Points on a hilly landscape, in no order, each with its height.
A ball rolls from a point to the lowest of its 3 nearest points, and stops where none of them is lower. Distance is the straight distance between rows; heights are no part of it.
vulo: [118 107 162  64  90 154 120 149 153 106 168 131 126 119  98]  h=23.8
nuru: [127 140 111 217 167 127 143 135 103 164  89 138 111 108 140]  h=46.3
rit: [157 125  94 152 141  57 173  61  96 111 103  87 172 133 181]  h=11.7
Fute: [121 139 128 143 150  97 145 128 125 157  90 148 121 128 112]  h=39.7
meri: [121 158 143 195 113 202  83 157 136 167 141 128 122  98 117]  h=83.7
kolu: [ 79  83 134  44 162 119 138 126 106  87 160  95  80 192 146]  h=10.0
met: [136 138 117 157 156 107 113 132 135 157  88 159 130 127 112]  h=51.9
det: [145 112 144  64  96 128 125 134 172 105 156 146 148 125 103]  h=21.0
Belor: [119 137 116 191 154 107 155 140  93 141  79 133 111  94 114]  h=36.2
Mopuz: [108 144 144 118 115  81 167 107 124 146 125 115 149 132 101]  h=33.3
vofuf: [123 139 118 189 168 111 144 142 108 172  84 138 108 113 130]  h=47.6
ravuz: [131 118 145  73 117 105 138  94 154 134 148 132 146 145 113]  h=28.3
bebi: [154 114 105 157 103  92 181 134 104 102  87 118 154  79 145]  h=22.8
Let: [151 114 138 101 113 134 103 161 153 103 113 160 136 110  95]  h=7.2
Fub: [108 130 128 114 113 128 162 107  83 105 141  80 147 132 141]  h=26.4
dob: [150 115  86 118 142  84 146  73  86  90 115  92 166 162 186]  h=13.7
zazeg: [140 123  98 201 139 118 163 155  90 114  70 128 131  73 143]  h=52.7
Petu: [105 164 169 158 138 186  68 150 164 196 163 152  95 149  95]  h=8.5
Rizo: [122 120 153  93 110 149 104 168 146 115 128 158 122 103  87]  h=19.1
pigu: [107 133 142 137 124  89 153 121 120 144 105 126 134 120 102]  h=31.3
Vadel: [ 97 102 119  73 134 146 142 114  73  65 153  85 131 146 156]  h=37.5
Silam: [175 114 104 137 116  90 176  97 102 100 112 103 175 101 169]  h=20.5
lev: [137 108 155  54  87 152 119 129 166  95 194 116 132 138 130]  h=25.8
gep: [175 155 101 212 103 170 111 144 157 172 130 141 126  90 138]  h=82.3
Figef: [100 150 156 147 125 184  75 162 134 157 135 131 111 118  96]  h=52.0
feb: [156 125 106 135 114 103 164  97  92  86 117 100 172 119 173]  h=18.5
parem: [132 100 159  36 102 170 119 145 161  85 216 119 115 153 134]  h=27.0
fizur: [ 99 129 141  89 127 111 154  94 114 122 163  86 123 155 133]  h=21.9
bot: [101 111 133  53 148 124 126 104 122 106 174 107  98 200 148]  h=5.5
ler: [125 126 102 150 153  63 175  64  72 105 102  76 161 164 195]  h=8.7
nisud: [109  70 121  38 160 134 114 114 149  81 177 119  89 213 135]  h=20.3
nisib: [137 140 103 191 165 111 113 127 132 163  83 158 117 124 125]  h=58.2
rotud: [117 127 157 117 116 157  90 174 143 125 119 155 113 119  95]  h=9.5
Ronag: [113 142 146  82 120 105 154  90 122 139 137 100 134 163 131]  h=27.9
tapuv: [139 146 121 165 120 179  77 173 141 137 129 147 141  96 115]  h=5.0
leno: [150 128 106 171 147 122  95 141 149 156 106 165 133 121 122]  h=66.9
bugit: [153 148 108 192 123 181  82 161 147 150 129 144 126  98 144]  h=76.8
Bifa: [136 121 146  87  98 124 122 146 164 114 136 149 138 122  91]  h=17.9
bupos: [ 88 130 139  71 144 124 141 106  95 111 167  87 110 168 150]  h=5.8
tupu: [122 131 136 146 110 106 177 130  93 118  93 113 148  89 113]  h=9.2
liri: [138 131 118 131 125 113 108 139 155 132  98 178 141 126 112]  h=64.1
Popu: [141 132 135  88 108 100 128 131 160 134 122 158 145 138 103]  h=23.0
dudu: [157 126 119 146 121 148  85 157 151 121 108 162 135 110 107]  h=52.8
zona: [165 144 103 203 150 142 103 122 154 167 105 149 126 122 147]  h=77.4
Ber: [129  99 131  43 133 137 106 127 155  87 203 121 112 195 141]  h=19.3
suvir: [119 139  99 221 156 140 150 141  98 154  74 138 104  94 148]  h=48.9
sor: [110 123 121 101 119 128 156 104  75  92 144  73 143 122 153]  h=27.8
rez: [102 141 182 103 136 166  56 142 177 168 153 176  94 154  81]  h=29.7
vot: [140 115 105 109 104 116 152 101  89  80 128  87 167 124 179]  h=21.1
gabal: [119 136 127 156 135 100 156 144 106 127  88 121 125  96 113]  h=21.2
ter: [141 157 107 232 149 126 138 111 120 191 109 136  98 108 158]  h=49.6
zovob: [121 121 130  55 127 131 129  96 147 115 180 108 132 182 142]  h=14.5
Vuge: [194 159  90 232 117 149 135 113 167 191 128 161 115  84 145]  h=84.7
Mema: [ 87 137 166 110 130 162  77 156 152 153 141 164  94 136  87]  h=29.2
mimad: [ 97 124 174  80 106 150 112 170 153 122 140 144 102 112  69]  h=25.1

Where does a ball stop that starts at each point below?
Mopuz: bot
lev: Let
Silam: ler
Fub: ler
sor: ler

Call two points neighbours if one is among the 3 nearest of the other. Go from one point of each pair to the other, from neighbour to neighbour, staying as low as possible. Name the highest point that can't be avoided.
ler / Let: parem
tapuv / Let: dudu
Let / Petu: Mema
tupu / bot: Fub
ler / tupu: bebi
